Each row is a point on a tangle of strands that fork, close into loops and nearly touch. The rows are in no order.
(in the rows, 128 means zero)
Points whose rows are less than 85.6 apart are linked; no others are. Some points are linked to none.
K_378: [166 135 117 153 152 166 140 141 127 119  97 176  74 134  44 124 133 125
 137 197 114  83  99]
K_90: [127 188 130 130 145 143 178 152  95 124 154 158 128 148 110 155 122 181
  88 107 156 149 168]
K_919: [143 138 119 136 177 151 124 161 102 173 169 116 152 114 163  90  74 168
  69  94 165 180 133]
K_972: [212 207  85 146  85 171 189 172 163 118 126 151 123 125  98 141 171  91
  90 175 143 114 114]
K_177: [136 138 151  85 134 113  85  99 112 152 170 104 137 124 203 165 107 183
  94  69 153 188 144]
K_96: [162 113 132 135 151 131 127 108 114 137 125 162 115 124 112 186 139 166
 110 154 129 134 150]
K_278: [167 156 122 149 136 154 165 150 130 114 122 142 105 122  82 123 154 107
 121 177 121 112 119]
K_318: [ 80 137 114 114 171 130 183 143 129 124 121 108 163 135 109  60 158  87
 133 141 122 113 135]
K_599: [124 152 111 135 113 136 141 141 113 109 136 106 125 119 113  77 116 112
 126 135 112 106 107]
K_783: [ 84 164 111 121 111 135 167 128 140  86 110 116 118 132  79  88 190  71
 173 151 113 104 143]
K_13: [ 81 180 114 126 107 133 158 140 124  91 134 128 112 141  70 113 177 108
 165 133 116 115 156]
K_136: [168  84 139 129 137 124  79 110 141 165 140  79 162  91 204 116 126 100
 122 105 144 168  87]
K_345: [132 178 130 126 143 145 149 142 112 107 128 167  83 150  57 150 139 158
 130 151 125 118 153]
K_255: [119  64 132 126 125  81  91  82 177 118  79 155 114 154  96 144 168  94
 186 161 100 103 139]
K_67: [104 104 147 120 102  90  87  87 170 118  78 181  80 164  87 163 164 118
 182 155 101 112 144]
K_222: [123 141 149 124  19 117 107  98 153 119 118 105 106 109 120 176 145  93
 171 111 126 122 115]
K_326: [ 71 123 150 101  62  88  94  99 134 125 134 122 134 130 142 130 104 120
 174  74 131 131 136]
K_698: [136 165 106 124 107 154 177 172 117  98 117 120 117 127  85  83 148  73
  99 180 114  91  95]
K_777: [ 36 140 111 105 146 102 143 126 133  98 133 115 146 138 116  65 136 111
 173  90 113 134 161]
K_362: [ 84 178 135 117 137 137 148 147 105  84 131 155  90 148  71 125 127 154
 135 125 127 124 165]
K_117: [112 145 167 117  21 123  87 112 123 121 142 101 104 123 155 184  94 136
 135  81 128 126 110]
K_6: [111 148 109 145 136 130 166  95 167 144 117 124 149 136 114 158 240  97
 161 169 125 158 195]
K_192: [ 83 119 108 128 181 139 180 123 134 141 132 119 162 122 137  91 177 102
 152 123 129 130 169]
K_725: [101 119 129 128 117 113 111 119 110 117 126 130 121 128 116 114 109 142
 156 117 115 120 127]
K_659: [104 166 127 109 141 140 135 183  89 138 175  97 142 129 145  50  78 133
  83  97 153 156 110]
K_492: [ 91  77 118 129 147 120 125 119 143 105 110 109 144 123 112  54 114  77
 173 132 113  99  99]
K_302: [215 107 119 163 144 166 150 138 125 165 123 151 128 107 144 160 109 170
  47 156 151 129 123]
K_713: [133  89 196  84 121  93  49  87 164 151 144  85 140 125 194 152  74 123
 132  75 142 142 101]
K_218: [159 117 175  99 140  97  96  84 134 140 114 127 121 144 182 207 137 180
 118 108 126 135 156]
K_629: [100  71 132 119 202  99 114 124 119 117 116 178 115 161  91 153 104 183
 134 132 117 122 160]
K_178: [122 170 111 132 106 147 162 141 128  97 110 121 117 121  81  86 166  72
 142 162 108 103 111]
K_927: [120 130 173 122  19 110  88  94 148 123 115 112 101 115 152 205 121 115
 150 110 122 120 105]
K_368: [114 144 125 128 144 148 117 171  89 124 155 102 124 132 126  56  67 141
 113 109 126 130 102]
K_58: [ 71  81 116 103 189  75 115 121 128 115 107 168 119 181  92 152 124 157
 158 127 117 129 178]
K_9: [ 85 121 119 129 134 108 140 122 144 106 108 150 115 147  83 102 160 107
 179 148 100 121 160]
K_717: [134  87 194  73 138  75  52  83 166 139 128 106 129 162 183 173  62 157
 133  77 136 126 131]
K_306: [115 172 126 124 161 128 168 122 104 132 157 164 133 148 127 193 150 198
 100 107 162 165 197]
K_734: [146 115 112 138  75 122 125  89 146 148 127  88 159  84 190 145 168  84
 158 116 127 134 109]
K_819: [ 80 128 126 117  79 114 102 118 122 130 146  88 155 107 142  66 105  84
 176  82 121 139 111]
K_652: [153  95 124 148 187 143 138 131 114 134 124 159 133 123 126 126  96 166
  93 134 132 127 128]
K_275: [168 106 159  93 160 110  99  88 133 150 133 120 142 114 202 176 114 168
 104 107 136 157 131]
K_138: [ 87 136 129 123 135 108 119 115 133 108 114 155 102 141  85 144 154 146
 160 140 119 136 170]
K_847: [ 91 142 127 126  85 101  91  93 160 117 108 173  76 162  75 175 173 125
 178 142 110 124 167]
K_915: [ 53 165 134 105 156 121 153 149 111 103 142 150 117 170  85 115 129 152
 139 104 131 136 187]
K_741: [160  96 129 160  61 141 105 122 156 166 137  67 156  92 197 137 122  68
 135 124 111 117  57]
K_308: [116 106 125 128 194 141 103 158 110 140 160 116 152 117 131  37  76 113
 121  99 139 156 104]
K_372: [188  83 146 169  64 161  92 122 142 158 129  90 123 103 202 178  97 108
  98 138 114 116  61]
K_428: [117 180 119 105 159 141 164 177  87 134 166 124 145 142 139  74  88 152
  71  97 157 154 140]
K_387: [107 150 100 126 163 143 201 150 128 139 128  94 180 115 144  46 167  62
 118 135 135 129 120]
K_480: [100 110 117 131 183 118 162 116 125 140 127 138 155 129 130 132 159 132
 148 130 131 144 167]
K_49: [186 171  95 154  95 152 174 143 145 123 133 130 106 111 103 144 169 103
 119 175 133 119 120]
K_754: [175 120 189  92 115 104  78  91 132 126 120 137  86 147 166 223 112 182
 120 119 120 123 147]
K_432: [230 158 102 172 130 163 169 157 119 155 120 154 144 124 151 159 119 171
  46 142 166 136 126]
K_796: [135  90 150 130 149 117  86 130 101 111 109 175  95 142  96 172  94 187
 133 144 118 105 118]
K_670: [122 129 143 125  71 118  86 119 121 121 127 113 120 121 145 170 119 151
 148 100 119 130 117]
K_895: [ 56  83 103 115 169  90 129 113 144 110 105 141 154 148 115  99 148 105
 185 113 112 126 150]
K_520: [ 71 148 124 115 113  96 119 108 159  96 112 169  95 173  68 149 179 128
 179 130 112 136 179]
K_284: [ 34 144 119 101 147 109 135 136 119 112 151 125 137 148 118 103 145 147
 158  88 135 145 194]
K_586: [145 132 125 132 164 152 154 191  90 128 134 135 143 145 115  58  78 124
  60 150 139 111  95]
K_517: [158 112 109 156 169 156 189 159 129 137 121 124 156 121 126  63 134  84
  88 175 126 101  97]
K_995: [121 119 137 127  62 108 104  93 149 118 113 123 117 118 121 161 160 102
 176 133 115 112 130]
K_56: [149 101 202  91 124  79  65  93 148 129 127 126 112 158 162 200  77 173
 127  93 120 114 139]
K_20: [106  99 136  95 177  89 115  94 134 132 116 143 139 147 158 171 152 153
 136 112 132 153 175]
K_371: [192 156 116 149 154 150 193 188 113 131 124 155 162 137 131 104 114 127
  41 162 156 116 100]
K_577: [185 203 103 128 116 171 186 174 133 116 117 170 126 144  84 126 163 105
  79 179 151 120 105]
K_148: [124 172 126 128 105 148 126 128 135 110 117 172  63 146  46 157 141 147
 166 153 117 111 133]
K_188: [104 165 122 119 137 143 144 161  86 113 146 123 124 138 100  84  99 141
 108 122 123 119 129]
K_627: [127 133 158  85  92 105  78  98 129 147 151  97 144 120 193 166 113 163
 130  67 143 172 135]
K_464: [120 150 128 129  83 129 117 109 122 116 122 131  98 121 116 170 154 141
 160 129 123 126 129]
K_789: [ 61 142 124 113 112 120 143 143 114  89 126 108 132 133 109  62 121 100
 168 114 105 105 135]
K_48: [134 171 129 131 154 146 176 164  96 114 128 132 127 145 103 106 122 129
  84 137 139 115 131]
K_956: [207  59 130 173 102 157 112 127 146 150 102 121 109  96 149 174 138 109
 117 175 109  94  68]
K_280: [117 187 106 129  56 133 124 134 111 129 170  85 136 104 153 130 117 129
 133  84 139 144 124]
K_873: [ 52  71 117 113 156  69  99 114 145 114 102 153 130 172 106 126 138 129
 179 110 120 129 177]
K_62: [110 198 119 119 148 144 173 158  87 139 166 137 141 143 130 117 108 175
  78  86 168 157 165]
K_61: [116 102 132 142 138 135 112 148 109 114 113 135 116 127 102 107  84 155
 137 141 106  97 110]
K_436: [ 94 165 108 135 104 126 151  97 171 121 115 141 114 140  91 159 220 105
 185 154 117 146 186]
K_650: [199 168 115 158 148 166 193 164 122 126 129 156 143 138 126 133 127 145
  52 147 161 134 129]
K_531: [ 86  98 146  99 120  75  83  95 143 121 125 125 142 142 149 134 104 129
 165  93 127 131 132]
K_205: [122 105 127 101 193 111 135 109 123 152 128 155 138 135 161 182 141 183
 105 112 146 151 166]
K_196: [164 164 101 141 128 153 210 176 126 120 125 130 159 132 121  90 162  74
  69 169 143 117 104]
K_560: [136 155  85 143 120 138 186 134 130 137 135  88 160 101 146  79 168  71
 123 140 115 122 120]
K_204: [145 123 127 123 150 140  87 147 106 170 177  94 146  97 184  99  83 157
  99  85 148 178 116]
K_998: [161 111 116 130 103 128 111 103 136 169 146  82 163  79 203 134 150  95
 125 107 132 149 107]
K_681: [164 174 114 126 119 155 182 191 113  98 115 152 119 142  76 107 137  93
  64 193 142 104  94]
K_867: [ 99 192 118 125  93 135 142 114 140 102 136 140  94 142  89 145 188 129
 162 138 126 140 184]
K_163: [150 104 119 177  67 142 128 135 138 135 112  90 132  98 149 105 128  62
 148 145 105  92  67]
K_206: [103  85 125 126 159 127  81 134 119 132 140  99 155 114 136  55  79 113
 159  86 135 149  98]
K_82: [ 84  98 136  86 148  65  76  89 134 123 119 135 131 158 156 155 121 153
 144  88 134 143 166]
K_773: [152  91 141 142 125 145 101 132 120 123 108 155  87 125  81 160 117 166
 127 161 110 102 105]
K_637: [110  81 123 137 205 138 143 145 119 112 110 133 137 129 100  73  93 125
 140 150 111  97 114]
K_696: [ 93  77 117 134 200 112 138 120 135 118 107 140 143 139 103  92 123 113
 168 139 107 111 140]
K_386: [163 130  88 162 113 139 167 105 143 144 117 101 161  91 159 109 181  87
 139 157 118 132 128]
K_788: [128 104 128 130 196 157 147 164  98 126 129 137 140 135 106  57  87 132
 100 153 126 112 105]
K_225: [132 142 128 127 155 128 147 119 106 144 147 152 137 122 155 179 137 187
  85 109 149 162 168]
K_983: [170  90 162 152  77 148  86 121 142 139 121 107 105 107 148 188 103 128
 115 141 112 104  72]
K_745: [163  93 104 167 193 150 172 131 125 140 111 148 145 118 119  87 133 110
 104 173 120 104 113]
K_397: [124 116 115 153  95 130 128 134 126 120 122  97 131 103 128  87 121  93
 159 133 112 100 102]
K_73: [189 143 110 143  62 143 126 115 143 135 126 121 114  88 153 194 172 106
 128 154 128 130 110]
K_960: [126 154 123 136 162 155 186 150 113 114 123 147 120 132  84 104 161 104
 114 167 143 105 134]
K_593: [147 132 136 127  81 136  99 131 106 134 146 109 117 109 164 178  93 165
 112  99 136 139 120]
K_392: [151 164 112 131 142 173 138 125 141 117 102 190  53 146  48 150 147 149
 136 183 126 106 110]
K_27: [133 113 171 103  98 110  66 101 150 158 148  82 149 112 205 136 103 123
 136  60 145 162 105]
K_641: [122 165 161  98  39 115  88 108 124 132 153  92 121 117 179 187 109 154
 134  67 139 155 127]
K_553: [178 144 118 142 146 158 159 202 110 132 124 122 150 125 138  70  87 133
  44 167 149 117  84]
K_952: [122  98 139 129 188 135 114 134  95 130 137 157 114 141 107 128  67 194
 106 122 133 124 135]
K_395: [167  69 168 103 162  78  86  69 163 127  98 128 130 142 175 185 125 141
 139 124 110 105 129]
K_312: [ 81  97 117 134 119  95 107  86 171 108  81 144 120 150  92 120 176  90
 193 159 100 118 146]
K_389: [135 113 126 132 194 139 101 172 102 154 174 119 145 117 148  59  53 145
  93  95 160 169 120]
K_84: [150  96 135 174  42 133 116 103 158 142 118  85 143  79 165 149 134  53
 159 135 108 107  72]
K_203: [149 110 131 143 150 143 131 141 112 112 108 153  87 136  73 111 107 140
 138 170 104  94 113]
K_171: [100 128 124 128 113 138  87 132 124 148 157  89 151 104 157  73  89 107
 150  93 137 149  98]
K_11: [114 104 146 114 179 115  99 132  97 113 119 178  97 158  75 155  91 206
 116 137 114 120 149]
K_766: [ 54 134 138 120  41 104  93 111 140 121 155  94 137 123 132  97  95 101
 170  64 142 125 114]
K_508: [183 158  97 160 100 147 160 166 126 129 146 118 140 110 144 109 111 132
  72 140 131 127 107]
K_792: [157  98 140 114 158 129  66 119 128 170 157  85 161  91 196 115 105 128
 107  81 156 189 100]
K_530: [191  94 120 176  59 152 107 144 159 156 126  88 139  88 193 144 119  86
 107 145 119 118  61]
K_554: [148 131 146 103 117 136  85 123 108 155 148 119 125 111 174 173  97 190
  87  90 144 161 135]
K_314: [152  88 113 162 213 150 171 138 122 141 119 161 142 136 109 127 138 136
 110 154 132 117 133]
K_779: [106 126 118 132 155 113 148 102 146 137 111 145 138 135 121 158 204 130
 153 157 122 141 175]
K_549: [162  90 117 144 116 127 135  89 147 146 120 114 154  91 162 145 176  93
 152 151 109 129 118]

A piece is two or more points that can be reached from each other along the links. Count, over all rows, the pieces, the separate loops (a circle has one, a figure eight two, a Y none), the forks (points with three links) and the tips (points with one).
pieces -> 4
loops -> 4
forks -> 6
tips -> 6

A tip is a point with one link. Name the tips that can be reached along the links from each point below, in the order of the rows.
K_734 -> K_983
K_788 -> K_725, K_302, K_517, K_789
K_222 -> K_275
